Points on a hilly landscape, in no order, each with its height.
A ball rolls from a point to whichever of its 6 nearest points has the largest drop for the distance, and stops where none of them is lower. Distance is the straight distance between rows; heights are no part of it.
Z742 height 429: [130 139  85 116 115 161  61  95  92 183  96  97 109  64 119 139 150 158
 118 152 118 107 115 168 174  88  95 106 136]
Z321 height 217: [ 99 157 131  89 179 123 130 114 153 164 131 114 103 124 150 122 126 106
 131 144 113 156 113 160 145 115 120 150 196]
Z870 height 263: [195 102 161 182 128 191  94 114 196  98 121 106 104 129  95 171 179 122
  94 132 149  50 132 103 150 111 128 132  56]
Z625 height 209: [104 144  93 132 160  89 145  80  49  94 120 115  88 166 177  75  69 150
 136 107 105 151 119 114 113 135 157 113 162]
Z318 height 314: [106 152 108  78 161 106 140  79  89 160 129 111  88 133 141 129 107 124
 124 132  83 157 107 169 150 114 102 140 160]
Z247 height 278: [117 125 159 170  80 131 147 173 150 131 113 163 172 117 118 141 145 109
 159 114 153 144 140 100 116 144 122 112 100]
Z931 height 249: [189  55 169 132 141 107 151 173 156  63 169 158 106 142 113 137 162 164
 123 127 128 134 134 135 100 199 121 160  89]
Z245 height 290: [ 55 183  86 172 160 153 114  78  70 150  88 136 135  99 137  72 100 135
 150 121 157 136  93 138 110 115 158 103 173]
Z30 height 417: [203  44 108  95 132 149 156 126 119  83 145 117 107 155 100 170 170 147
 104 139  85  64 122  94 110 175 116 117  46]
Z222 height 300: [ 76 139 121 161 137 124 145  97  90 107 119 114 163 161 165  94  83 109
 137 115 134 106 131  89 117 141 150 122 156]
Z767 height 264: [206  94 172 153 128 117 162 159 182  87 153 157 114 136 110 144 171 142
 111 127 136 108 158 126 120 184 138 152  82]
Z3 height 20: [ 80 178 110 124 159 130 136  78  65 133  97 115 112 117 177  89 105 138
 156 129 127 149  95 148 132 123 154 112 170]
Z690 height 198: [157  67 171 149 129  88 156 159 118  79 139 191 129 130 116 124 151 135
 160 118 120 156 143 127  79 175 114 111  93]
Z680 height 69: [109 148 128  73 187  80 147 140 158 131 172  97 110 147 150 123 111 116
 103 139  98 172 129 137 127 106 119 173 168]
Z394 height 226: [116  99 166 160  97 117 159 143  88 108 105 135 162 182 118 113 108 111
 152 100 107 127 132  97 117 143 147 111 112]
Z794 height 73: [108 148  86 108  70 162 115 125 126 136 132 140 134 164 140 176 129 140
  79 152 168  99 136  99 148  96 135 159 123]
Z839 height 318: [210  70 159 153 161 129 142 118 151 104 120 124  81 129 107 158 150 140
 111 135 102 100 131 140 144 150 115 152  68]
Z229 height 397: [125 152  56 107 121  96 153 101  64 173 121  94  61 120 220 129  96 162
  96 104  81 165 128 138 100 109 154 127 134]
Z732 height 352: [185  89 169 113 137  80 128 193 171  99 222 134 142 141 132 128 121 138
 117 144 131 146 142 104 100 150 128 171 136]
Z838 height 470: [138 130 105  91 156 108  99  77  63 183 103  83 100  88 128 132 109 152
 136 137  65 118  97 181 168 102  76  92 139]
Z585 height 363: [ 98 176  58  88 123 140 145  93 124 157 110 123  88 125 173 139 116 141
  89 133 139 147 127 107 136 102 156 150 154]
Z665 height 559: [ 83 146  60 104 104 178 128 117 152 133 140 147 128 135 140 144 116 127
 100 150 165 123 128 111 136 105 174 164 151]
Z741 height 289: [113 118 136 140 137 115 123  97  27 106  99 114 133 155 149  85  89 143
 182 105  89 142  96 163 124 130 118  94 151]
Z510 height 558: [ 58 159 100 206 123 130  91 105  84 154  99 141 167 123 112  53 118 130
 133 115 152  86  93 111  99 134 134  86 134]
Z986 height 440: [157  91 144  99  83 133 171 161 140 109 163 131 152 187 120 148 139 100
 112 143 147  89 155  84 120 136 143 126 116]
Z388 height 281: [102 134 140  95 187  99 121 104  77 146 140 103 104 140 152 101 108 132
 169 127  66 154  94 190 122 114 104 134 165]
Z363 height 335: [ 94 143 150 178 111 151 127 131 116 137  69 152 143 100 128 100 113 117
 170 106 142 148 123 152 136 124 111  82  99]
Z385 height 454: [169  97 115 104 146 115 111 102  82 148 106 107 106 114 132 121 118 141
 140 141  81 112 134 187 148 133  72  94 115]
Z937 height 48: [116 147 101  83 150 103 178 108  88 104 137 127 113 160 169 118  75 110
 112 119 110 145 130 106 122 120 169 145 133]
Z552 height 536: [174  83  97  86 126 107 132 105  64 128 113 123 120 134 126 138 121 146
 131 146  73  90 123 159 133 133  79  91 104]
Z417 height 258: [128 129 169 151  82 109 159 189 176 118 160 173 179 140 106 143 147 104
 142 138 165 151 154  65 111 162 146 121  96]
Z681 height 321: [197 127 148 154 105 165 106 164 234 105 137 112 126  81  70 133 149 144
  75 112 184 108 167 110 124 158 144 172 102]
Z749 height 195: [ 95 156 105  62 191  93 164 115 133 150 138 106  95 135 184 107 104 127
 126 122  73 169 101 147 134 108 120 162 166]
Z903 height 255: [118 131 186 133 135  98 101 173 166 133 144 130 149  96 125 116 124 123
 147 146 131 172 141 154 136 144 115 142 154]
Z168 height 481: [190  94 124 105 112 148 106 135 170 137 142  85 140 121 110 130 155 124
  77 145 154  85 148 122 156 144 137 142 109]
Z153 height 206: [175 101 170 142 116  90 165 156 165  73 174 192 142 120  83 122 177 132
 149 123 149 155 158 101 100 177 147 112  80]
Z31 height 334: [170 107 170 125 110 145 120 172 187 129 168  94 128 115 106 125 144 128
  96 130 165 122 173 129 134 156 126 153 133]
Z381 height 343: [108 173  87  86 155 141  74  79 139 211  98 101  83  84  96 144 135 134
 116 129 106 133  77 166 162  76 111 144 196]
Z739 height 268: [122 111 138 123 148  99 188 153 142  85 179 147 148 179 147 156  74 108
 142 144 143 148 151  62 121 119 159 164 143]
Z946 height 186: [219 118 171 148 131 153 124 151 214 107 134  90 111 114  87 153 141 147
  96 109 155 115 149 124 139 160 132 167  74]
Z123 height 425: [213  66 138 100 142 142 127 137 166 123 187  69 125 150  95 143 130 130
  76 136 122 114 140 119 136 166 121 156  86]
Z389 height 457: [214  78 126 112 172 137 107 100 136 124 123  65 109 117  87 146 119 116
  90 132 105 111 115 144 157 132 121 120  72]
Z137 height 266: [108 135 131  84 143 107 172 146 147 114 160 128 129 146 147 141  96 101
 122 149 142 130 153 117 138 114 145 150 169]
Z334 height 428: [116 118 138 150  87 153 145 180 184 118 116 167 163 132  87 162 170 105
 123 118 174 105 158 108 125 132 138 109  73]
Z765 height 267: [219 106 188 175 140 135 128 119 186  83 147 122  77 117  94 145 158 149
 128 117 130 110 142 133 160 144 131 168  60]
Z525 height 227: [123 152 114 100 105 123 141  94  75 112 116 127 107 164 155 133  81 137
 125 131 120 123 119 123 146 124 141 127 131]
Z72 height 315: [228  65 161 120 164 124 135 161 179 102 167 108 110 151  91 143 147 159
  94 111 122 133 141 110 137 194 131 173  75]
Z264 height 484: [146 123  92  94  97 145  88 101 109 141  86 115 144 118 107 149 158 133
 120 139 121  93 131 153 155  98 102  93  91]
Z451 height 193: [107 162  81  92 154 116 154  92  94 151 110 125 101 124 198  89  94 134
 124 115 121 166 120 106 108 101 175 146 150]
Z574 height 402: [153 147 104 101 103 125 110 109  64 147  92 105 126 107 120 152 127 185
 123 130  73 111 127 162 161 107  86  78  97]
Z114 height 277: [ 52 158 133 162 142 180 107 131 101 170 107 140 138  97 149  99 107 115
 168 137 153 143  78 165 128 119 145 120 175]
Z274 height 166: [ 80 150 111 137 189 107 149  96  92 128 113 113 122 122 191  71  85 130
 155 123 104 173 127  92 109 128 165 130 162]
Z15 height 337: [144 108 148 120 114 130 143 147 152 121 122 134 155 138 132 126 143 109
 135 128 141 125 148 142 135 124 118 115 110]
Z964 height 517: [131 120 130  96 132 153  76 126 164 170 132  90 117  97  82 133 137 112
  98 151 152 117 138 154 138 119 119 162 170]
Z383 height 301: [105 174  93  72 161 121 115  84 147 182 124  97  75  99 124 141 135 119
 113 129 119 149  95 138 158  91 115 158 188]
Z541 height 354: [165  73 161 112 125  70 123 190 181  69 239 167 158 127 128 122 136 159
 155 129 142 157 142  81  81 176 138 154 133]
Z338 height 180: [112 140 118 101  94 132 159 113 127 100 121 146 141 157 156 139  96 116
 103 135 158 111 150  83 135 120 148 137 123]
Z287 height 441: [ 99 180  58 121 121 171  92  72 102 196 108 141 101 100 130 140 138 139
 114 152 128 129  85 169 165  92 143 146 176]
Z845 height 362: [127 161  85  88 109 116 127  96  65 146 127 123 109 146 142 179 104 150
  90 140  96 111 121 127 151 122 116 130 121]
Z27 height 333: [162  74 130  82 110 115 153 135  96 115 136 126 139 174 127 135 128 122
 131 139 120 117 142 132 114 148 108 132 114]
Z550 height 329: [114 120 163 176 112 119 117 171 168 134 107 167 155  99 120 125 142 113
 142 123 161 160 140 141 135 133 101 103 110]
Z616 height 596: [170  93  94  72 132  90 170 128 135 122 208 111 111 181 107 159 116 113
  64 148 131  92 160 100 131 128 117 172 121]
Z322 height 196: [125  78 173 149  91 110 161 169 104  75 145 152 150 168  99 130 137 127
 163  97 112 145 148  73  88 161 138 109 113]
Z909 height 490: [209  62 122 107 163 136 106 136 147 121 152  56  97 133  94 155 112 133
  89 129  92 132  93 121 151 145 116 129  74]
Z424 height 407: [182  89 109 116 115 151 142 107 125  94 112 122 137 145 109 159 207 141
 114 125  98  64 151 134 116 130 113  96  65]
Z684 height 325: [ 74 155 117 167 109 155 101  81  48 143  86 113 136 119 141  84 109 144
 159 116 148 123  70 162 132 111 133  85 141]
Z115 height 306: [195  80 172 123 142 109 133 173 167 116 174 122 131 139 113 116 144 150
 122 134 124 140 152 126 116 178 115 155 114]
Z646 height 369: [141 115 127  84 177 114 124 108 136 145 188  48  86 137 103 126 107 110
  59 145  98 121 112 137 126 124 110 166 140]
Z18 height 438: [148 104 112 114  88 169 121 138 182  98 112 143 164 126  75 164 230 117
  84 125 161  62 150 121 124 111 117 114  64]
Z379 height 316: [111 159  67  76 131 119 155 103 104 190 114 112  71 123 195 145 116 147
  81 119 110 169 130 119 131 113 162 151 124]
Z840 height 319: [129 124 135 132 131 124 127 128  77 128  83 135 115 115 141 112 122 121
 169 113 105 137 139 192 136 120  82  78 114]
Z238 height 304: [ 85 143 179 136 167  88 106 129  97 128 135 135 127 136 161  97 102 156
 181 147  84 200 110 169 126 128 116 129 170]
Z833 height 85: [180 107 149 174 123 165 137 116 175  93 126 130 116 129 100 179 205 121
  94 134 143  47 156 133 137 135 143 123  41]
Z883 height 133: [110 141 160 140 139 144 109 149 135 152  95 115 128  98 120 118 134 117
 148 135 127 148 131 183 144 127 106 119 155]
Z622 height 483: [ 50 187  59 181 124 144 101  73  68 143  91 144 126 119 124  67 126 162
 109 111 159 120  98 122 105  97 149  96 169]
Z556 height 207: [138 101 181 151 100  96 167 174 155 105 136 177 163 120  99 131 154 122
 148 116 137 157 155 102 120 166 117 115  90]
Z498 height 242: [117 115 129 138 108 119 128 104  46 107  87 128 140 163 147  99 107 132
 160  90 106 122  93 147 132 139 129  81 111]
Z539 height 302: [111 102 156 114 137 103 136 133  63 103 129 126 124 187 137 124  86 119
 162 117  88 149 105 149 120 149 104 112 152]
Z544 height 416: [146 126 149 101 152 122 110 155 178 150 175  75 124 127 107 124 128 113
  91 149 153 113 150 137 120 134 109 169 169]
Z689 height 231: [117  91 150 143 105 113 183 155 105  76 162 136 147 186 133 150  90 109
 146 114 124 122 138  52 107 125 165 139 139]
Z352 height 296: [166 105 149 153 151 130 114 125 153 133 115 104 110 112 119 114 152 127
 123 137 121 121 145 180 141 154  91 120 102]
Z816 height 293: [ 60 157 143 200 134 115 138 127 130 126 138 131 173 127 151 124  76  93
 152 121 151 133 127  57 103 155 153 134 134]
Z207 height 359: [ 83 135 135 159  81 146 148 161 174 111 150 154 188 141 129 149 104  91
 124 137 171 103 123  28 104 135 171 153 129]
Z425 height 167: [142 105 175 180 101  93 169 173 126  76 114 193 121 156  85 125 170 124
 144 114 117 141 164  92  90 158 126  92  67]
Z627 height 260: [101 151 150 163 152 134 117 142  68 139  73 119 121  92 162  86 107 122
 203  97 123 169 116 187 152 101  96  86 136]
Z973 height 390: [199  59 118  84 104 134 159 144 142 116 174 119 133 186 106 147 161 127
 107 136 121  71 152 114 113 153 123 130  87]
Z922 height 276: [188 100 165 183 167 108 127 126 145  61 133 169  78 121 124 118 145 159
 145 132 100 138 130 162 138 157  89 155  78]
Z186 height 317: [117 184  78 109 159 171  89  83 156 201 112 144 107  94 106 108 132 124
 123 115 108 150  92 166 152  72 171 166 225]
Z710 height 401: [133 133  87 111 140 133  75  84  70 184  87  89 100  78 131 121 137 148
 163 127 100 125 119 194 184  89  93  77 134]
Z416 height 272: [128 108 137 103  87 131 144 119  86  97 117 123 141 188 128 129 106 116
 140 126 100 112 121 115 115 128 132 118 117]
Z86 height 237: [155  98 171 138 132  94 130 153 132  98 126 166 147 112 126 108 148 137
 164 128 119 172 154 159 108 148  98 127 122]
Z116 height 197: [107 180  90 116 116 107 130  63  42 122 102 119  95 152 180 110  98 158
 123 125 114 130  92 134 129 121 153 104 150]
Z558 height 224: [ 52 174 155 179 179 126  99 113 114 173 116 143 125  85 164  96 110 132
 175 133 134 192  83 151 118 115 153 128 188]
Z162 height 532: [ 90 139 110 172  88 176 100 133  98 141  76 143 173 132 134  89 131 119
 132 101 149  93  83 111 114 116 135  95  89]
Z339 height 155: [ 73 179 139 121 171 135 117 101  97 176 100 120 107 105 152 100 115 128
 164 131 112 156 101 184 135 109 133 131 179]
Z276 height 406: [ 40 171  71 169 176 116 139 103 117 144 122 137 147  94 132  82 105 100
 137 108 147 124 149  67  84 127 166 113 181]
Z398 height 358: [232  85 147 158 158 158 124 125 168  98 115  96  72 138  86 171 124 129
  98 131  98  95 102 114 167 130 127 125  57]
Z694 height 275: [164 127 180 204 115 107 140 156 176  96 133 196  98 118  91 144 189 117
 133 140 151  92 143 143 137 144 120 130  69]
Z181 height 280: [ 99 140 174 138 118 117 147 164 141 120 155 141 167 132 142 142 106 105
 148 138 145 163 140  96 130 137 137 146 152]
Z364 height 282: [106 125 176 120 154  93 130 165 101 106 152 141 142 152 144 120 104 132
 166 154  90 170 142 141 105 135 111 144 171]
Z36 height 371: [107 138  93 124 161 156  65 102 104 191  88  98  88  57 112  98 141 134
 163 126 112 119 108 203 178  90  93 105 160]
Z184 height 444: [108 149  99 105 138 173  91 129 183 179 133 115 114 101  73 124 124 108
 108 136 134 122 126 151 145  93 152 177 204]
Z300 height 485: [148 132 112  79 128 118 131 113 162 148 174  78 112 155  99 153 113 104
  68 159 144  90 149 107 142 121 117 160 137]
Z731 height 403: [143  97 152 115  88 136 161 167 148 131 136 131 158 150 124 146 140 100
 127 135 170 113 154 128 126 139 123 129 129]
Z189 height 420: [178 120 106 125 146 154  93  94 135 146  93 100 107  82 119 122 138 133
 111 156 116  95 130 160 161 103  82  95 104]
Z939 height 273: [ 85 169 107  98 187 130 115 111 176 183 104 120  96  97 143 109 119 127
 143 113 111 165 100 156 137 101 146 157 222]
Z926 height 344: [102 129 146 163  96 141 132 167 158 133 146 150 181 131 118 151 113 104
 156 141 179 142 129  59 121 143 159 142 137]
Z752 height 305: [140 124 158 130 121  94 142 184 173 105 198 160 159 146 133 161 117 109
 132 142 156 148 162  78 124 129 140 149 147]
Z884 height 187: [132 111 162 150 105 129 176 151 145  77 100 164 137 173 103 146 200 129
 124 106 121  98 169 106  89 145 136  82  51]
Z193 height 243: [ 62 151 100 175 170  96 144  67  77 114 110 108 128 130 159  61  87 120
 137 100 131 123 123  86 108 139 137 106 165]
Z505 height 443: [148 131 102  78  69 143 113 121 109 131 119 129 157 147 138 171 159 153
 103 135 135  89 135 121 149  96 108 125 102]
Z442 height 324: [164 112 182 114 163  99 118 171 137 118 178 108 142 126 133 117 127 148
 127 135 115 136 147 147 114 155 106 165 156]
Z605 height 361: [159 115 137 193 126 162 105 128 192 127 107 137 103  82 101 132 162 113
 110 122 157 106 164 155 126 129 101 133 101]
Z459 height 47: [123 135 116 130  86 147 105  95  60 115  74 122 151 134 141 120 133 154
 154 102 111 111 112 157 152 106 129  80 105]
Z93 height 150: [109 136 159 174 108 153 144 150 156 106  75 186 142 147 102 148 184 108
 131  98 149  95 130 115 115 105 124  80  49]
Z583 height 540: [ 92 184  33 130 113 170 118  84 109 180 111 149 104 100 163 106 139 159
  87 128 132 165 111 142 104  90 177 147 176]
Z492 height 312: [107 128 151 182  87 138 139 143 125 122  64 142 159 153 114 112 150 105
 151  83 120 123 111  95 124 137 146  87  74]
Z900 height 482: [135 110 135 140  81 152 125 183 215 130 134 132 169 104  90 139 156 109
 102 122 178 111 158 122 121 145 126 141 139]
Z283 height 384: [ 89 148 105 107  93 166 104 102 101 153  99 126 140 131 132 126 114 139
 138 132 138 126 109 156 153 111 123 106 138]
Z395 height 399: [ 83 157 116 227 117 136 119 133  98 144  48 130 158 122 142  62 115 139
 165  81 138 100  84 116 128 134 124  70  75]
Z756 height 376: [141 108 127 134  90 152 138 124 139 117  87 134 148 144 109 141 189 112
 121 110 138  85 148 139 125 121 108  90  65]
Z637 height 353: [ 89 195  73 121 105 151 102  76  63 159 102 122  88 131 173 145 127 164
 101 131 129 128 107 140 133 115 157 124 134]
Z947 height 261: [163 129 176 132 121  78 119 166 184  99 179 159 175  90 111 122 144 124
 140 124 161 174 145 113 114 156 125 122 132]
Z891 height 250: [165  49 160 118 110 130 183 155 122  75 114 147 106 173  94 156 187 145
 146 109  99  91 152 111  64 181 117 105 101]
Z77 height 449: [ 69 173  49 151 148 122 142  84 100 161 107 124 120  82 167  67 113 146
 123 118 136 166 130 112  82 102 167 120 193]
Z807 height 310: [162  91 144 129 121 122 149 141  94 117 107 140 133 149 125 119 135 136
 149 114 102 125 149 168 109 137 102  92 102]
Z443 height 365: [203  89 167 112 130 121 134 187 191 110 202 101 149 143 112 123 127 131
  92 134 155 128 157 109 122 166 131 170 127]
Z117 height 382: [114 161  93  93 155 122 129  79  26 122 103 120  83 152 162 128  84 164
 157 109  65 135  87 178 146 125 111 102 146]
Z995 height 279: [ 65 165 170 158 166 119 108 134 131 139 137 149 143 107 157 119 105 121
 174 141 120 177 115 125 137 128 140 142 180]
Z997 height 259: [163 140 167 157 117  91 119 165 218  93 152 191 143  89  92 124 163 116
 132 127 184 117 152  98 120 159 132 126  97]
Z327 height 223: [ 83 154 172 155 163 134 111 137  88 155  92 143 138 102 163  98 108 125
 198 128 126 187 107 182 153 120 113 105 165]
Z213 height 396: [100 143 150 160  97 144 107 180 168 144 138 160 172  98 101 141 126  89
 138 123 173 158 136 114 128 145 147 134 146]
Z513 height 537: [157 117 130 100 116 190  94 162 214 164 159  71 124 105  64 133 118 124
  77 133 182  90 163 107 120 132 143 176 156]
Z992 height 462: [ 89 172  69 114  86 177 114 112 104 146 122 141 127 142 155 181 124 146
  88 138 136 127 124 119 152  96 141 158 135]
Z849 height 347: [112 184  92  97 120 120 117  84  46 161 105 102  81 121 157 160 102 166
 133 141  75 132  99 155 151 112 121 116 151]
Z601 height 393: [122 122  99 140 141 154 102 105 127 141  75 120 112  83 127 118 140 122
 152 119 121 106 142 190 167  88  81  81 102]
Z284 height 297: [ 92 124 176 139 171  90 102 122  78 133 113 132 131 113 155  88 113 157
 203 116  73 195 105 195 116 113  85 108 154]
Z823 height 524: [200  85 129 117 184 132 110 119 111 137 141  63  98 113 118 118 113 131
 104 140  82 125 110 157 135 141  91 131  88]
Z747 height 284: [ 84 139 123 175 166  92 165 128 132  86 155 140 166 151 168 138  70 116
 153 124 142 154 162  45  98 131 172 157 140]
Z200 height 383: [104 162 102  81 137 151  98 101 115 177 113 101  99 102 115 131 120 130
 129 146 132 129  96 162 158  98 123 136 177]
Z341 height 331: [ 73 167 138 188 144 143 120 129 106 141 116 142 148  97 148 105  90 110
 168 126 147 160  93 117 110 142 143 118 160]
Z479 height 525: [ 64 173  62 148 151 143 139  98 126 142 126 135 128  92 163  93  97 123
 125 123 149 147 132  94 107 116 182 134 176]
Z606 height 572: [122 116 111 133  61 170 137 189 200 125 150 146 182 152  86 155 154  93
  98 145 184  86 131  88 129 107 155 149 133]
Z557 height 528: [103 166  72 121  80 173  75 112  74 166 111 126 125 124 143 155 131 164
 110 134 138 106  90 161 153 102 136 126 140]
Z927 height 456: [ 72 177  96 141  87 180  85  92  74 161  93 135 122 104 135 107 122 142
 155 124 148 118  80 160 137  94 135 112 134]
Z408 height 254: [154  88 151 138 106 123 160 137 133 108 116 141 135 154 101 138 168 124
 131 127 115 110 158 133 100 145 119 105  98]
Z971 height 262: [119 104 168 123 151  73 135 180 156  86 198 156 157 162 144 145  84 128
 143 161 129 168 149  96  94 133 133 164 163]
Z653 height 394: [125 125 122 168 119 159 101 115 150 130  75 145 130 102 111 136 164 120
 137 124 149 100 148 179 150 101  82 103  87]
Z173 height 330: [117 128 137  83 141 128 127 113 122 145 129 114 126 147 142 127 119 104
 122 154 120 119 132 161 146 126 122 138 157]
Z463 height 230: [ 90 150 149 132 175 106 147 127 132 104 133 130 130 140 184 115  83 125
 152 137 114 187 129 102 121 125 162 146 167]
Z5 height 553: [180 131 140  81 148 145 132 146 186 130 194  40 118 146 103 136  99 110
  51 144 156  99 141  87 132 148 133 184 124]
Z645 height 257: [101 166  96  55 193  71 149  87 157 183 144  81 101 106 159  93 135 121
 110 104  66 195  83 153 125  85 115 165 167]
Z279 height 208: [106 138 164 115 149  67 128 153 174 103 182 123 147 136 147 132  94 137
 132 152 120 177 149 113 121 112 140 170 177]
Z333 height 480: [128 147  95  73 182 102 124  69  95 172 164  72  79 101 117 152 124 131
  92 153  66 143  76 157 144 110  79 127 164]
Z56 height 215: [ 66 165 134 152 159 142 108 155 158 151 152 142 134 105 144 131 108 114
 163 144 145 181 118 130 134 134 158 139 198]
Z135 height 520: [177 116  88  74  74 115 124 105  64 122 115 129 132 137 125 174 149 170
  99 132  75  77 130 125 125 126  92  89  85]
Z596 height 253: [127  79 137 128  97 121 149 120  70  85 107 136 144 180 125 109 109 126
 165  86  88 129 124 115 115 153 118  92 119]
Z700 height 452: [133 191  96 140  90 118 100  86  13 140  93  96 104 143 166 155 105 181
 131 108  78 115  92 162 150 111 125  77 128]
Z130 height 364: [157  64 149 104 147 112 131 150 107 107 131 115 120 146 132 110 130 154
 155 130  87 132 139 162  93 165  84 135 117]
Z331 height 307: [165 113 174 113 133  62 113 187 179  83 241 151 165 138 134 130 113 140
 160 156 142 166 154  82  99 142 140 157 171]
Z277 height 265: [113 113 163 166  93  91 169 166 152  93 195 150 191 159 118 163 108 103
 156 109 140 129 154   9 101 150 163 144 118]
Z670 height 241: [174 107 192 170 134  89 127 135 166  70 169 205 102  94 103 109 176 129
 155 144 133 121 124 134 126 157 127 134  75]
Z535 height 274: [ 84 180  79 130 108 131 135  72  80 111 106 139 110 130 169 113  95 137
 113 121 141 112 123 109 129 107 160 126 139]
Z228 height 294: [162  65 136 122 116 123 161 127 100  95 103 150 128 157 120 140 155 125
 152 119  97 105 139 143 100 155 109  91  89]
Z46 height 66: [ 99 125 112 120  82 183 118 157 178 130 141 143 177 140 106 143 149  91
  96 138 175 101 137 122 138 107 141 151 140]
Z285 height 442: [161 103 128  80  78 146 142 130 158 120 146 128 167 160 107 164 174 122
  94 147 148  83 160 110 132 120 121 127  93]
Z733 height 408: [ 95 171  51  91 133 169 114  94 131 195 106 135  96  92 132 145 122 142
 102 123 128 155 108 137 146  86 153 150 181]
Z147 height 163: [160 128 111  68 134 117 116 107 115 144 161  65 104 128 120 145 108 116
  68 161 102 107 125 134 148 127  97 142 140]
Z83 height 123: [158 107 104 111 101 162  98 118 163 119  95 125 145 114 102 175 194 136
  92 131 149  63 143 133 141 109 111 112  76]
Z139 height 637: [160 111  91  64  92 100 165 146 152 121 187 135 120 181 129 185 126 112
  57 144 169  77 162  83 129  93 142 166  96]
Z409 height 256: [130 128 151 173 137 121 129 143 149 114  92 156 119  86 125 111 154 112
 151 118 147 136 145 182 135 124  98 116 109]
Z75 height 530: [ 91 160  88  84 139 156 133 127 166 140 112 135 119 119 145 134 107 111
 109 145 154 135 108 125 147 109 161 170 184]
Z131 height 225: [ 78 160 112  91 186 119 151  90 131 154 105 116 109 108 211  86 110 124
 153 122 101 180  95 132 121 105 166 153 190]
Z553 height 336: [195  67 124 100 125 131 153 135 151 119 139 113 136 156 114 148 176 123
 104 138 121  81 165 134 117 158 117 108  82]
Z792 height 378: [ 83 150 132 155 126 163 109 127 103 150  89 134 134 109 143 101 120 109
 173 121 155 138  96 157 142 118 131 105 133]
Z743 height 351: [125 146 181 201 105 102 141 156 147 116  79 201 131 118  92 117 151 117
 163 115 150 143 134 119 130 132 107  89  69]
Z766 height 595: [141 106 101  77  75 144 135 158 198 122 168 126 161 164 100 165 140 120
  66 157 194  69 158  89 131  99 142 161 134]
Z776 height 291: [ 88 143 158 166 113 134  81 176 163 158 129 151 138  65 108 117 121 106
 152 132 146 174 118 145 143 138 127 138 167]
Z813 height 303: [149 128 145 135  92 111  94 191 214 123 190 163 181  97  99 148 143  97
 139 130 204 158 143  63 113 156 133 133 131]
Z795 height 287: [102 132 164 203 116 117 144 136 106 112  59 159 154 144 117 104 134 126
 171  71 129 131 115 109 117 144 132  78  71]
Z798 height 15: [ 69 160 112 179 119 156 143 111 116 117 121 136 163 128 143 120 101 107
 120 131 167 101 120  60  85 127 159 134 126]

Where does a ball stop that starts at each point below?
Z443: Z425
Z973: Z93
Z552: Z93

Call two points neighbours if one is among the 6 nearest of the other. Go from one point of each pair to the other, from neighbour to neighbour, staying as low as possible. Name the highest point that can't be avoided.
Z56 and Z147: Z173
Z56 and Z680: Z558
Z93 and Z833: Z767
Z937 and Z3: Z451
Z46 and Z680: Z321
Z937 and Z46: Z338
Z83 and Z946: Z870
Z93 and Z425: Z884
